A landscape with many valleys, sampled at points; each row gives a point and its height.
From any point a ball takes the steepest step (drop divided by distance) to one of its 4 nearest points. It stops when none of these is lower. Distance is the straight distance between rows; heights are no part of it.
Q_17: [-12   9  20   3   6   1   7 -30  12   0   5  11   2   6  -3  28   3   0
  15   3  13   6   6  19  13  -3 -10   9   8]  height 471
Q_256: [ 15  21  24   2  16 -14   7  10  16  -2 -21   1  29 -19   6  -4   1 -22
   4  15  21  33  17   8   3 -21  -1 -29   5]  height 512
Q_98: [ 37  31   0  13  23 -25  10  55  31 -24 -20  -1  34 -13   4   3  -5 -34
  -2  10  15  52  20  -4  -9 -40   2 -54  12]  height 498
Q_579: [  7  20   6   4  -8   1   0  45  -6  16 -18   3 -16  -4 -11 -27   7 -26
   5  19   9  11  10 -16  -6 -27  16 -31 -21]  height 718
Q_517: [ -4  14  28  10   8   9  10 -52  41 -24  17  16  18   9  44  47  -5  16
   5 -18  39  11  29  43  -3  22 -20  -5  44]  height 488
Q_665: [-28 -49 -12 -23   3  21  -6 -43   0  -5  13  -1   8 -11  19  19   0  59
 -14 -31 -15 -27 -28  32   0  49 -19  48  26]  height 303
Q_380: [-32 -51 -28 -19   2  34 -10 -28  -8  -4   8 -14   2 -18  10  13  -7  44
 -16 -32 -27 -33 -28  10   0  44 -15  44   1]  height 301
Q_28: [ 23  18   7  -4  22  -8   6   3  25  -7 -19   9  28 -23  15  14   4 -18
  -4  13  12  36  19  12  -3 -12   2 -22  17]  height 509
Q_187: [  6  10  25  -4   7  -1  16 -41  35 -12   7  16  22   6  32  38   2   7
   5   1  33  19  27  28   2   8 -12   0  35]  height 481
Q_118: [-33 -11  12  12 -18  -1 -11  -8 -40  25  19   4 -12  19 -19 -29   0  17
 -21  -1  -2 -36 -17   6  10   8   6  15 -23]  height 638
Q_745: [ 16   5  -2   6 -16   0 -10  30   3   5 -10  -7 -18  -5  -6 -19   7 -25
   4  10 -10   5  -2 -28  -9 -11   7 -13 -17]  height 618
Q_596: [-11   7  23   3   1   0   9 -48  24  -8  22  19   6   5  25  35 -10  13
  10  -6  29   1  29  40   7  10 -15   2  35]  height 375
Q_33: [-10  18  33  -1  -3  -1  11 -36  12   6  18  12   3   1  12  15 -10  -3
  21  -2  24   6  25  27  11  -5 -12  -3  16]  height 536
Q_598: [ 19   4  -5  -5  21   8  -2  -7  27 -14 -12   3  14 -21  13  14   2 -14
   6   2  -2  27   8 -10   0   0 -11   0  16]  height 403
Q_632: [-41 -49  -9 -20   5  27  -7 -52 -16   5   3  -5  -4  -9   7   8  -3  53
 -15 -29 -13 -41 -26  25   3  49  -9  49   0]  height 255
Q_293: [ 18  44  31  27   5 -36  19  52  11  -5 -18   7  26   5 -11 -28   7 -24
  10  24  28  38  28   8   3 -50  17 -63   4]  height 634
Q_238: [ 35  21 -14  -5  34   0   8  28  28 -27 -31   6  32 -18  11   7  -5 -30
   1   2   2  46  11 -10 -15 -21 -12 -28   7]  height 436
Q_263: [ 28  -9 -37 -16 -19   3 -12  48 -39  23  -6 -17 -25  32 -26 -31 -10 -12
  -8   8 -16 -27 -18 -35  -3 -22  16  -2 -33]  height 588
Q_976: [-24  15  20   9   0  -7   2 -25  -4  10  19   8  -8   3  -2  13   5   7
  15   5   8   1   8  17  18  -2  -2   9  -1]  height 480
Q_871: [ 26   5 -14   2   7  -1  -2  24   4 -15 -16 -14  -9  -8  -3  -9   0 -25
   6   3 -15  11  -3 -42 -14   0  -1   0  -4]  height 374
Q_9: [  3  26  21  10  -8  -8  11  32   0  13 -18   6   7  -1 -13 -33  12 -23
   8  21  19  14  18  -4   0 -32  17 -40 -17]  height 644
Q_548: [-23 -30   1 -11   7   5  -6 -41  16 -12  19   2  -1   5   9  33   8  60
  -9 -20 -16 -13 -16  30   0  37 -20  42  20]  height 346
Q_986: [ 16  -3 -11   2  10   7  -6  -4  15 -16  -3  -6  -5 -15   8  11   3  -4
   3  -5 -23   4  -8 -21   2   8  -7  15   4]  height 336
Q_659: [-30 -11  17   3   5   6  -5 -54   0  -2  32   0 -13  16  20  21   2  63
  10 -26  -1 -16  -8  41   2  33 -24  33  13]  height 314
Q_925: [ 39 -44 -63 -27 -12   4   6  47  -8 -10 -43 -29  -2  -2 -27  -1  -5 -16
  -1   0 -48  -1 -18 -62 -12   5  15   5 -14]  height 483
Q_21: [ 32  11 -18  -2  28  -3  17  40  13 -18 -31  -1  14  -8   0 -11 -14 -36
  -2  13  -1  37  20 -40 -25 -24  11 -32  -6]  height 442
Q_568: [-50  15  40  16 -22   1 -13 -52  11  18  34  23 -13   5  10  18  -1  32
  18  -6  24 -14  21  63  10  14  -9  -3   9]  height 556
Q_705: [-33  29  54  21 -26 -13   4 -43  31   4  29  20  12   4  29  18   7  15
  10  -1  47  -5  29  69  14  10  -3 -18  35]  height 623
Q_288: [-16 -34 -16  -8  11  14 -10 -28   2  -3   9 -11   3 -14   6  21  -2  35
 -17 -26 -32 -13 -25  17   4  28 -12  36  12]  height 349
Q_122: [ 21  25  -6  -1  -8  -3   9  66   0  16 -19   3  -8  15  -8 -40  -5 -40
   4  28   4  24  22 -20 -11 -47  27 -50 -20]  height 530
Q_420: [-17 -26 -19   3 -22  16 -22   4 -37  28   2  -7 -16  11 -18 -28  -6   1
 -25   2 -36 -39 -18 -18  -1  11   7   7 -19]  height 427
Q_709: [-41  30  57  22 -31  -7   0 -50  24   4  33  22   6   9  18  20   8  29
  13 -10  54 -15  35  74  12  16 -11  -7  20]  height 696
Q_914: [-18  33  24  15  -7  -5   8 -13 -13  15  11  14  -6   3  -6 -12   2 -21
  22   9  25  -3  15  13  18 -19  -8 -11  -6]  height 662
Q_261: [-34 -14   7  10  -7  -4 -13 -24 -22   7  16  -8  -7   2 -18  -4   3  28
 -15 -13  -7 -27 -19  10   8  18   1  18  -8]  height 467
Q_835: [  5  15  12   0   9   4   6  -1  15   5 -12   5   6 -15   5   5   8 -17
   4  11   4  15   5  -7   3  -9  -3  -7   0]  height 534
Q_464: [-49 -11  24   1  -3  10 -16 -53 -33  16  33  -3 -10   2  12  -3  -2  53
   6 -27   4 -34 -21  47   6  25  -2  33  -4]  height 630
Q_58: [  5  -1  18 -12  17   5  16 -46  47 -29   2  24  28   4  43  49   4  14
  -9  -6  27  21  24  24  -5  29 -18   4  55]  height 523
Q_893: [ 31  17 -34 -10   1  -9  12  60 -12  -2 -20 -11 -21  16 -15 -30  -7 -33
   2  33  -5  18   1 -46 -21 -42  38 -26 -25]  height 877
Q_138: [ 37   7 -32  -6  14  -9  15  49  11 -24 -32  -6  -5   5  -8 -15 -10 -27
   4  19 -11  35  10 -54 -27 -21  18 -24 -10]  height 459
Q_431: [ 46 -31 -72 -32  -8   6  -2  54  -7 -12 -41 -28 -10  -2 -28  -7  -7 -19
 -10  11 -34  10 -18 -67 -13 -10  29   2 -12]  height 460
Q_12: [ 27 -46 -52 -16 -12   4   8  15 -19  -7 -27 -19   1   1 -16   7  -2  -7
  -9  -8 -47 -19 -24 -46 -20  18  -1  14 -18]  height 434
Q_173: [ 16  15   7   3  11   2  -5  22  16  -2 -18   3   8 -15   8  -1   1 -26
   6   6   2  25   8 -15  -8 -17  -2 -15   0]  height 499
Q_911: [-50 -20  22  12 -11  17 -10 -39 -52  30  28  -1 -18   9  -1 -18  -5  38
  -4 -22  10 -44 -26  32  12  23   8  32 -18]  height 250
Q_185: [ -5  32  37   7  -1 -13  17  -9  -4  14  16  12  19  -4  15  -4  -5 -18
  19   9  40  11  15  30  10 -24   7 -22  15]  height 473
Q_91: [  0 -15  -6  -2 -39   1 -21  23 -40  41   2  -8 -21  26 -26 -38   0   0
 -22  15 -23 -33 -17 -14   6   0  11   0 -29]  height 635
Q_356: [-14  -6  14   3   8   9   2 -51  33 -24  21  19  -1  16  39  49   5  32
   7 -14  22   9  30  30   0  29 -25  18  42]  height 387
Q_554: [ -2   0  10  -8  10   5   9 -44  31 -10   3  21  11   0  20  37   5  10
  11   0  15  16  17  15   6   5  -4  10  31]  height 546
Q_498: [ 43 -15 -67 -30 -18   5  -1  65 -28   7 -32 -29 -19  12 -45 -23  -6 -18
 -14  20 -20  -7 -14 -57 -10 -26  38  -5 -34]  height 453
Q_203: [ 30  11 -14  -5  32   7   2   5  24 -22 -18  -1  16 -24  17  12  -3 -17
   5   5  -3  38  14 -14  -9  -2 -10  -4  12]  height 415
Q_607: [  5  16  13   4 -18  -5  -4  32 -10  18  -7   4 -22   2 -19 -28  20 -20
   6  18   4  -4  -1 -13   0 -17   8 -18 -23]  height 780
Q_480: [-44   7  25  16  -2   3 -16 -45  -4  13  41  11 -17   4   7  10  -1  39
  18 -15  11 -14   4  44  16  15 -16  20   2]  height 648
Q_362: [-41  19  29  12 -15  -4 -10 -34 -11  20  32  18 -14   1   8   5   0   9
  23   2  19  -8  15  43  23  -4  -5   0   0]  height 130
Q_676: [-53  -5  33  14 -10   2 -24 -41 -31  28  38   4 -20   2   5 -10  -4  43
   5 -14   7 -29 -13  51  10  11  -3  24  -2]  height 564
Q_324: [ 12  20  19   3   1 -10   7  26   6   8 -19  10  12 -13  -3 -13   7 -25
   4  16  24  29  16  -6  -2 -22  10 -34  -2]  height 587
Q_483: [ 23 -35 -49 -16 -14   3   5  32 -33   4 -18 -24  -7  19 -30 -10  -8 -11
  -9   0 -34 -21 -17 -46 -14   4   7   9 -22]  height 479
Q_401: [ 30  21  -4  -1  22 -13   3  37  24 -18 -25   2  25 -19  11  -2  -4 -36
  -5   5   3  47  17 -12 -12 -23  -3 -38   4]  height 454
Q_806: [-27  26  37  11  -8  -7   1 -38  18  15  25  24   5   5  23  20   0   8
  17  -6  29  -6  21  52  15  -1  -8  -9  17]  height 519
Q_5: [-39   6  23  17  -9  -5 -11 -19 -29  19  29   9 -14   9 -12 -18   4  19
   3  -2   8 -27 -13  17  23   4  -2  18 -12]  height 624
Q_635: [ 20  28  13  10   0 -11  11  54   7   8 -17   9  11   2 -11 -34   4 -38
   1  23  21  25  23 -10 -13 -40  22 -56 -10]  height 585
Q_30: [  8   6   3   4 -26 -12 -12  40 -13  26   1  -5 -23  13 -25 -32  10 -18
  -3  18 -12 -15  -5 -19   1 -17   5 -11 -25]  height 756
Q_627: [ -3 -20  -2  -8  15   7   1 -31  34 -16   6   4   3  -7  23  41  11  29
   4 -10 -10  14   0   5   6  20 -14  27  31]  height 419
Q_83: [-32  19  27  14 -12   0  -7 -37   5  13  30  22  -7   1   8  13  -2  18
  23  -4  24  -8  17  52  20   1 -11  -1   9]  height 411
Q_643: [-35 -41 -24 -10  -9  37  -9 -24 -24  12   6 -17  -3 -16  -2  -7 -14  27
 -15 -24 -35 -43 -32   3   2  39   0  31 -11]  height 337
Q_302: [-39 -32   3  -9   1  17  -6 -49 -27  13  12  -2  -6  -2   0  -2  -2  51
 -11 -28  -5 -35 -28  26   2  37  -9  43 -10]  height 205
Q_329: [-26   4  33   3  -4   9  -2 -49  25 -13  29  21  -3   9  33  40   4  28
  15 -24  27  -7  28  58  10  25 -25   3  36]  height 272
Q_125: [  0  25  28   9   5  -8  11  -6   5   8  -3   8   8 -12   0  -4   3 -17
  14  17  29  18  15  11  10 -18  -2 -19  -1]  height 584
Q_15: [ 30  43   9  20  10 -31  10  68  23 -21 -20   4  33  -2  -9 -11  -2 -46
  -4  19  10  48  23   1  -9 -53  11 -68   4]  height 561
Q_618: [ 42 -30 -62 -31 -16   1   1  45 -28   9 -37 -30 -11   5 -37 -14   0 -12
 -10  11 -36  -5 -19 -59  -8  -6  18   7 -27]  height 373
Q_942: [  3  20  25  -4  10  -8  13 -31  25  -6   2  19  24  -6  26  25  -3  -5
   5   6  27  20  16  21   4  -5 -10  -9  21]  height 568
Q_167: [ 11 -44 -45 -15  -2   9  10  10 -22  -7 -21 -20   6   2 -14   2  -3  -1
 -11 -14 -47 -24 -25 -37 -16  23 -10  22 -18]  height 371
Q_765: [ -2 -35 -34  -6   8  14   3 -14  -5 -11   5 -13   9  -6   4  14  -9   8
 -12 -31 -40 -28 -27 -16  -2  25 -18  27   3]  height 377
Q_576: [ 38   4 -21  -4  40  -2  14  25  22 -32 -26  -1  21 -17   9  10 -11 -23
   2   4  -2  43  14 -33 -16  -4 -12 -18   5]  height 425
Q_604: [-12  -3   2  12 -22  -7 -17  12 -24  21  10  -3 -13   3 -23 -24   6  -1
 -12   5 -12 -25 -16 -15  12   2   6   4 -19]  height 559
Q_460: [-56   3  28  13 -14  -3 -23 -48 -16  19  34  13 -20   6  16   6   0  47
  16 -18  13 -17   0  57  14  21  -6  13   1]  height 649
Q_358: [-55 -34  15  -2 -13  27  -8 -46 -49  22  20  -9 -13   5  -4 -11  -6  47
  -7 -30   4 -58 -37  27   3  33   2  35  -8]  height 51
Q_96: [-33 -15  10  11 -14   0 -14 -14 -27  15  15   1  -8   8 -17 -18   5  15
 -20  -5  -7 -28 -22   0   9   9  -1  19 -14]  height 520
Q_119: [  7  41  41  16   4 -24  18  12  -1   2   7  15  31  -3   8 -14   2 -22
  21  18  44  22  16  29   7 -29   5 -37  12]  height 468
Q_147: [ -7   3  19  -2   5   6  11 -56  43 -24  15  22  20   6  35  49   0  23
  -1 -10  27  10  32  28  -3  23 -24  11  46]  height 450
Q_757: [-21  10  23   3   0   2  -2 -41   5   5  21  20  -6   3  12  24   3  18
  18  -8  13  -5  17  37  13   7 -14  14  16]  height 405
Q_758: [-57 -26  19   8 -22  28  -5 -32 -67  39  22 -10 -27  14 -13 -31  -4  29
 -11 -14   2 -59 -32  11   8  20   6  32 -27]  height 311
Q_794: [-26   0   8   9   6  -2  -1 -41   3  -3  27  13  -7   3   3  21  10  23
  11  -8   1  -8   1  22  12   9 -11  23   7]  height 401
Q_79: [ 41  -5 -30 -10   4 -11   8  45  -6 -14 -24 -14  -9   5 -19 -14  -5 -24
  -2  11 -15  14  -1 -54 -22 -12  19  -5 -13]  height 170
Q_435: [-41 -22  10  10 -21  18  -6 -13 -49  36  17  -5 -12   9 -21 -32  -3  16
 -22  -4  -5 -44 -19   5   7  14  10  18 -27]  height 490
Q_962: [  9  17  17  -3  10  -7   6 -16  20   0 -10  11  22  -8  15  14   5 -11
   4  11  21  23  17   9   7  -7  -6  -6  13]  height 565
Q_49: [ -7  -4   8   7   8   2 -10  -6  12   5   7  -2  -2  -9  -6  14  12   3
  -2   1 -15   0  -7  -2  10  13  -7  15   2]  height 418
Q_977: [-46 -30   9  -1  -6  19 -11 -30 -37  22  11  -7 -11   3 -10 -12  -5  32
 -17 -16  -2 -46 -31  19   3  28   5  32 -22]  height 206
Q_958: [  6  46  49  16  -6 -23  16  -9  13   3  17   6  25  -7  22  -9  -7 -17
  22  20  32  19  17  46   8 -22   4 -34  25]  height 247
Q_564: [ 27  17 -10   1  12  -4   2  40  10 -14 -24  -2   2  -7   0 -15  -2 -29
   1   9   0  29  14 -30 -15 -16   8 -28  -6]  height 463
Q_121: [-28   6  20   8   1   6  -5 -49  16  -5  26  14  -4  14  20  37  -6  39
  16 -15  22   0  19  40   8  17 -21  14  19]  height 343
Q_821: [ 44 -15 -42 -18 -10  -9   8  46 -18  -2 -30 -20 -13   9 -30 -15  -4 -16
  -7  15 -17  -4 -16 -51 -14 -15  22   1 -21]  height 171
Q_961: [-20  -6  20   3   6  15  -2 -53  37 -20  30  15   0  19  40  48   4  37
  10 -28  30   1  27  48  -3  34 -29  16  47]  height 345
Q_926: [-28 -28  -7  -3  -7  13 -13 -21 -14   7   4 -10   0  -8  -7   4  -4  20
 -23 -21 -32 -28 -26   8  -1  30  -5  26  -9]  height 367
Q_710: [ 46  27  -6  14  35 -24  15  41  42 -38 -20  -7  32 -14   7  17  -3 -35
  -3   4   6  56  24  -4 -11 -39  -6 -43  15]  height 494
Q_236: [ 43   7 -26  -7  37 -12  21  40  28 -37 -36   3  26  -8  -5  12  -8 -36
  -8   9  -9  50  19 -41 -27 -20   0 -39   4]  height 437
Q_403: [ 10 -10 -24  -9 -33   3 -24  41 -45  38   2  -9 -26  33 -30 -42  -3  -7
 -11  13 -18 -36 -13 -20   3 -12  19  -8 -37]  height 34
Q_449: [ 20 -14 -21   1   9   3   1   6   1 -13  -4 -12   0 -11   0   4  -2 -15
  -1 -14 -30 -11 -21 -30  -5   9  -9  13  -3]  height 278
Q_724: [ 17  10  -5  -1 -17  -9  -8  45 -10  11  -5  -8 -27   7 -15 -27   8 -19
   2  12 -13  -3  -3 -26  -5 -16  12 -10 -19]  height 716
Q_652: [  1  20  21   2   1  -4   1   6  -3  14 -10   6   1  -7  -5 -13  11 -20
   4  14  16  17  15  -9   5 -13   3 -17 -12]  height 600
Q_71: [-18  26  33  11  -6  -1   4 -23 -10  16  20  18  -1   1   7   1   3  -8
  20   8  30   1  19  33  19 -17  -3 -18  12]  height 524
Q_277: [-17  10  27   4   6  11   4 -53  43 -23  26  16  12  12  49  44   2  24
  -2 -34  47   6  33  49   1  36 -25   4  54]  height 410
Q_990: [-31 -20  11  -3   3  -1  -5 -45 -11  -1  26  -2  -5   4   5  16  -3  48
  -6 -21  -3 -22 -17  24   5  27 -11  35   1]  height 270
Q_739: [ 33  15  15 -10  25 -15   9  -9  39 -22 -12  15  36 -18  31  31  -3  -5
  -7   7  16  43  20  18  -1  -6  -9  -9  33]  height 503
Q_843: [ 19  22 -13  -4 -20  -4  -2  59 -15   9 -10   2 -28  10 -16 -35   1 -25
   1  18  -1   3   7 -23  -9 -35  28 -20 -30]  height 804
Q_343: [ 12 -10 -23  -3 -21  -2 -12  28 -25  15   6 -11 -16  13 -15 -25   1 -17
  -7   5 -23 -21 -15 -24  -5  -3   1  -1 -20]  height 472
Q_470: [  1 -20 -25  -4  14  14  -9 -14  21 -17   8 -10   3 -16   8  24   2  10
  -6 -25 -28 -14 -24  -5   9  19 -19  31  14]  height 421
Q_880: [ 42  17  -5 -10  32 -13   8  19  36 -28 -21   6  36 -23  22  24  -6 -25
  -6   2   9  51  17   1  -7 -17 -11 -25  23]  height 458
Q_476: [ 42  -1 -56 -24 -16  -2  -6  64 -34  12 -19 -20 -20  26 -44 -35  -1 -23
  -2  24 -11  -7 -16 -52  -2 -37  39  -9 -45]  height 505
Q_54: [ 23  -7 -16   2   8   1  -5  11   0 -11 -13 -11  -5 -10  -1   0   7 -19
   4  -5 -20   2 -15 -25  -3   8  -6   6   0]  height 329
Q_597: [-22 -33 -19  -1 -13  17 -13  -6 -27  13   4 -11 -11  -3 -13 -12  -9  10
 -27 -13 -25 -37 -30  -7   2  22  -1  18 -19]  height 406
Q_166: [  4  -8  -3  -6  18   9  -7 -13  25  -8  -8   2   0 -14   7  20  10   2
   5   2 -13  11  -6  -6   8   7 -13  13  17]  height 372
Q_932: [ 24  -8 -20  -2  23   7   0  -3  21 -23  -8  -4   2 -18   6  16  -2  -8
   3  -6 -23  15 -10 -28   2   8 -16  19   6]  height 359
Q_383: [ -8  29  38   8   2  -5  13 -41  32 -12  21  24  17   7  38  23  -8   6
   5   2  34  11  30  45   5   5  -7 -11  34]  height 501
Q_903: [-56 -25  22  -2 -17  35 -11 -44 -62  39  23  -5 -32   4  -5 -21  -1  39
  -4 -27   4 -64 -30  28  12  32   1  41 -28]  height 207
Q_2: [ 45  -3 -46 -18  -9  -8   8  61 -12  -5 -26 -20 -16  19 -33 -27  -3 -24
  -9  27 -11   2  -8 -57 -18 -30  46  -5 -24]  height 376
Q_721: [ 34 -11 -28  -4  -4  -3  -3  25  -6  -6  -9 -13 -16   4 -17 -13  -6 -18
   4  -1 -22  -7  -9 -43 -12  -3   9   3  -8]  height 379
Q_748: [ 49 -12 -60 -28  -9  -3   1  59 -10  -4 -35 -26 -14   8 -36 -15  -5 -21
 -10  18 -27   8 -12 -61 -15 -18  37  -3 -14]  height 360
Q_7: [-25 -24  -1   4 -28   9 -18  -2 -36  32   3  -9 -16  16 -16 -29   1   7
 -26  -4 -24 -37 -19  -5   5   9   8  12 -25]  height 525
Q_432: [ 15  26  25  12  10 -24  13  39   5  -3 -15   0  32  -8 -11 -15  -1 -22
   1  22  25  38  17   2  -3 -36  13 -48   3]  height 633
Q_462: [  5 -31 -36 -10   0  10   3   3 -15  -3  -1 -20   2   1  -9   0  -7  -3
 -13 -24 -42 -26 -30 -27  -5  23  -8  21 -13]  height 294
Q_537: [ 20  31  26   9  17 -34  13  22  21 -17 -16   5  37 -10  12   3   6 -17
   2  22  25  45  16  17   4 -26  -2 -41  11]  height 265
Q_176: [ 37   1 -23  -3  30   4  10  33  20 -33 -29  -4   4 -15   2  -2  -7 -21
   1   6 -14  30   2 -51 -22  -6   0  -6  -5]  height 433
Q_344: [-13 -24 -11  -8   7   4  -9 -33  15 -10  15  -5   0  -5   4  22   2  32
  -9 -17 -27  -8 -23  16  13  26 -11  31  16]  height 378
Q_219: [-18 -22   9   0   8   6   1 -52  24 -21  21  13  -8  11  17  40   6  50
   5 -21   3   0   5  34   0  37 -23  28  28]  height 355
Q_496: [  3   1   1  10  -5   1  -7  14   0   8  -6   1 -14 -10  -9 -12  15 -16
   4   4  -6   0  -5 -20   5  -4  -2   0  -9]  height 589
Q_233: [ 35  31 -23  -3 -20   1  -2  72 -16   9  -9  -6 -27  18 -21 -44  -4 -34
   6  29  -3   5   3 -32  -8 -48  43 -23 -38]  height 850
Q_145: [-26   0  17  10  -2  -7  -1 -17  -9  14  21   8 -15   6 -10  -3  10  16
   1   8  -2 -15 -10   8  16   5  -5  15 -11]  height 464
Q_367: [-12  22  20   9  -3  -3   9 -10  -4  13   5  12  11  -2  -5  -9   8 -17
  14  15  18   6   8   5  14  -9  -4  -4  -9]  height 595
Q_193: [  5 -20 -23   1 -16   8 -10  14 -35  13  -1 -16 -11  15 -15 -21  -6 -14
 -14  -8 -33 -32 -20 -28  -7   5   1   8 -17]  height 324
Q_582: [ 23   0  -6 -10  26  10   0 -19  35 -15 -12  12  18 -14  23  32   0  -6
   1  -2  -4  36  14   2   6   4 -13  -1  34]  height 426
Q_996: [ 30   7 -21  -6   1 -10   1  40  -5 -13 -16 -13 -15   4  -3 -16  -3 -26
   9  14 -14  11  -5 -48 -16 -11  14  -9 -13]  height 288
Q_232: [ 36 -27 -31  -2   7   3   4  10   3 -20 -19 -19   4   1 -10   2  -6 -12
   3 -11 -23  -4 -17 -48 -17   6  -7  17  -2]  height 344
Q_257: [ 11 -19 -17   4  -1   3  -8  10 -18   3   1  -8  -5  -5  -6  -5   2  -6
 -11 -12 -28 -25 -21 -25  -7  13  -7  13  -5]  height 165
Q_889: [-11  -6  17   3  10  14   8 -54  41 -30  14  18   6  10  49  53   7  31
   6 -25  34  12  24  33  -3  37 -32  14  54]  height 402
Q_838: [-53 -52 -20 -27  -7  43 -10 -47 -22  16  -2 -12 -21 -19   5  -5  -5  47
  -6 -27 -17 -50 -39  15   4  53 -10  54 -11]  height 296
Q_106: [ -9 -14  -5  10 -15   2 -17   6 -15  14   7 -11 -10  -2 -15 -11   3   0
 -18  -7 -27 -28 -21 -12   2   8  -1  13  -9]  height 339
Q_215: [-33  21  46  12 -23   3  -1 -54  41  -2  30  13   4   2  35  34  10  25
   6 -22  51  -6  31  75   7  26 -12  -6  31]  height 687
Q_419: [-18  11  20   5   7  -1   6 -18  10   3   3  12   3  -4   1  16   6  -4
  17   8  15   6   6   6  12  -6  -5   6  -1]  height 510
Q_283: [  7  12   6   1   1   1  -9  15  10  -1 -10  -3  -9 -16  -1  -9  11 -21
   5   7   2   9   1 -20  -1  -8  -1  -8  -6]  height 540
Q_286: [ 29  45  11  23   2 -33  14  72  22 -14 -18   5  30   4 -17 -25   5 -36
  -1  28  13  45  26   1  -1 -61  17 -72   7]  height 605
Q_370: [-14  -5   5  15 -24  -5 -19  16 -27  26  10  -3 -20  12 -25 -33   9   0
 -16   8 -10 -29 -12  -8   7   5   3   8 -22]  height 692
Q_561: [ -2 -22 -15   1   7   5  -9 -11   3  -6  10 -10   2  -9  -1  10   1   8
  -7 -19 -30 -14 -21  -4  10  15 -10  31   1]  height 435
Q_429: [-35  -5  13  11   4  -9  -4 -31  -9   5  27   6 -10   7   0   9   2  30
   1  -4  -3 -15 -10  23  11  11  -3  26   1]  height 348
Q_229: [ 11  33  32   3  14 -18  14 -18  18  -5   1  12  32  -6  26  18  -8 -14
   6  16  29  24  20  29   0 -10  -7 -21  20]  height 577
Q_813: [-56 -49  -4 -20  -7  37  -7 -46 -39  20   7 -10 -17 -10   2  -5   1  51
   0 -30  -7 -55 -36  20   5  50  -3  56 -14]  height 328
Q_144: [ -7  32  28  12  -4  -7  12  17  -8  17  -2   9   3  -2  -9 -23   9 -19
  14  18  34   9  14   4   3 -23   1 -27 -12]  height 675
Q_354: [ 43 -12 -38 -10   2 -12  11  35   0 -18 -28 -20  -6   1 -18  -8   1 -16
  -3   8 -21   8 -12 -56 -18   0  11   4 -12]  height 258
Q_533: [-43  -7  15   9  -4  -3 -14 -36 -26  16  35  -2 -10   6  -7  -8  -1  33
  -5  -8  -1 -28 -20  25  14  16  -2  28  -8]  height 446
Q_525: [ 10  39  30  23   2 -35  21  29   3  -6  -3   8  33  -4  -3 -20   6 -24
  14  22  34  33  21  19   4 -37   8 -46   8]  height 560
Q_453: [-21 -17   5   4  -6  -4 -10 -22 -10   5  16  -3  -8  -5  -6   3   6  17
 -17  -7 -15 -15 -26   2  12  16  -9  25  -3]  height 417
Q_527: [-20 -16   8   4   9   2  -2 -39  12 -10  18  11  -5  -1   2  27   7  34
   1  -3  -9  -4  -8  20   8  18 -15  31   8]  height 408
Q_290: [ 44 -11 -45 -14   1 -11  13  53  -2 -13 -27 -15 -18   8 -28 -24   0 -31
  -4  26 -15   9  -2 -60 -24 -21  36 -10 -17]  height 300
Q_198: [ 37   6 -32 -10  36   2  16  37  23 -36 -39  -5  22 -11   2   5 -10 -32
  -4   9  -7  45  11 -46 -23 -11   3 -19  -1]  height 431
Q_711: [ -9  -8   5  -1   5   2  -6 -22  16  -3   7   3  -7 -13   2  20   8   9
   3   0  -7   6  -5   3  13   8  -9  23   7]  height 404
Q_447: [ 30   6 -24  -9 -22  -8  -7  52 -24   9  -3 -15 -29  15 -15 -32  -2 -28
   4  14 -13 -11  -4 -32 -10 -25  17  -9 -31]  height 720
Q_512: [ 28  21 -13  -2  10  -4  14  63   4  -8 -29   1  10   6  -2 -19 -10 -44
  -2  20  -3  39  22 -22 -20 -40  18 -47 -10]  height 474
Q_716: [ 38   7 -47 -20 -21   5  -9  56 -44  23 -10 -24 -27  35 -42 -41  -5 -22
  -7  17 -15 -24  -9 -37   0 -40  33 -10 -50]  height 552
Q_829: [ 51  20 -12  -3  39 -16  17  33  39 -43 -21   1  44 -17  13  29  -6 -28
  -3   0  -1  57  18  -7 -11 -30 -12 -30  25]  height 461
Q_615: [-45 -54 -30 -15  -5  45 -10 -31 -20   4  -2 -18  -7 -25  11  -2  -9  40
 -12 -33 -31 -47 -34  10   1  53 -12  47  -9]  height 323
Q_581: [ 46 -23 -56 -25   1 -10   2  58   6 -23 -35 -24  -9 -10 -18  -9  -8 -23
  -8  10 -30  21 -11 -64 -21  -8  40   0  -5]  height 518
Q_541: [ 23  32  10  11   6 -26   6  59  16  -9 -21   5  32  -7  -6 -18  -1 -35
  -2  21  17  40  24  -6  -8 -49  16 -64   5]  height 603
Q_338: [-15  34  39  10  -7 -17  10 -32  14   4  20  18  11  -3  26  17  -8  -1
  19   5  35   3  28  44  13  -7   0 -15  24]  height 602
Q_944: [-24  15  21  15  -4 -12  -5  -7 -17  18  13   7 -18  10 -10 -16  16  -2
   9   9  10 -14   1   4  14  -7  -8   0 -16]  height 666

Two balls start at each pair of points below. Name the first point that both come to, or write never.
Q_15 / Q_28 -> Q_238
Q_233 / Q_564 -> Q_21
Q_283 / Q_711 -> Q_166

Call two points neighbours if one is among the 4 nearest of the other. Go from one point of each pair to the other, from neighbour to neighbour, staying as low as possible. Name the highest point that can't be avoided.
Q_358 / Q_958 -> Q_71
Q_403 / Q_257 -> Q_343
Q_537 / Q_403 -> Q_28
Q_79 / Q_358 -> Q_765
Q_79 / Q_257 -> Q_232
Q_329 / Q_257 -> Q_356
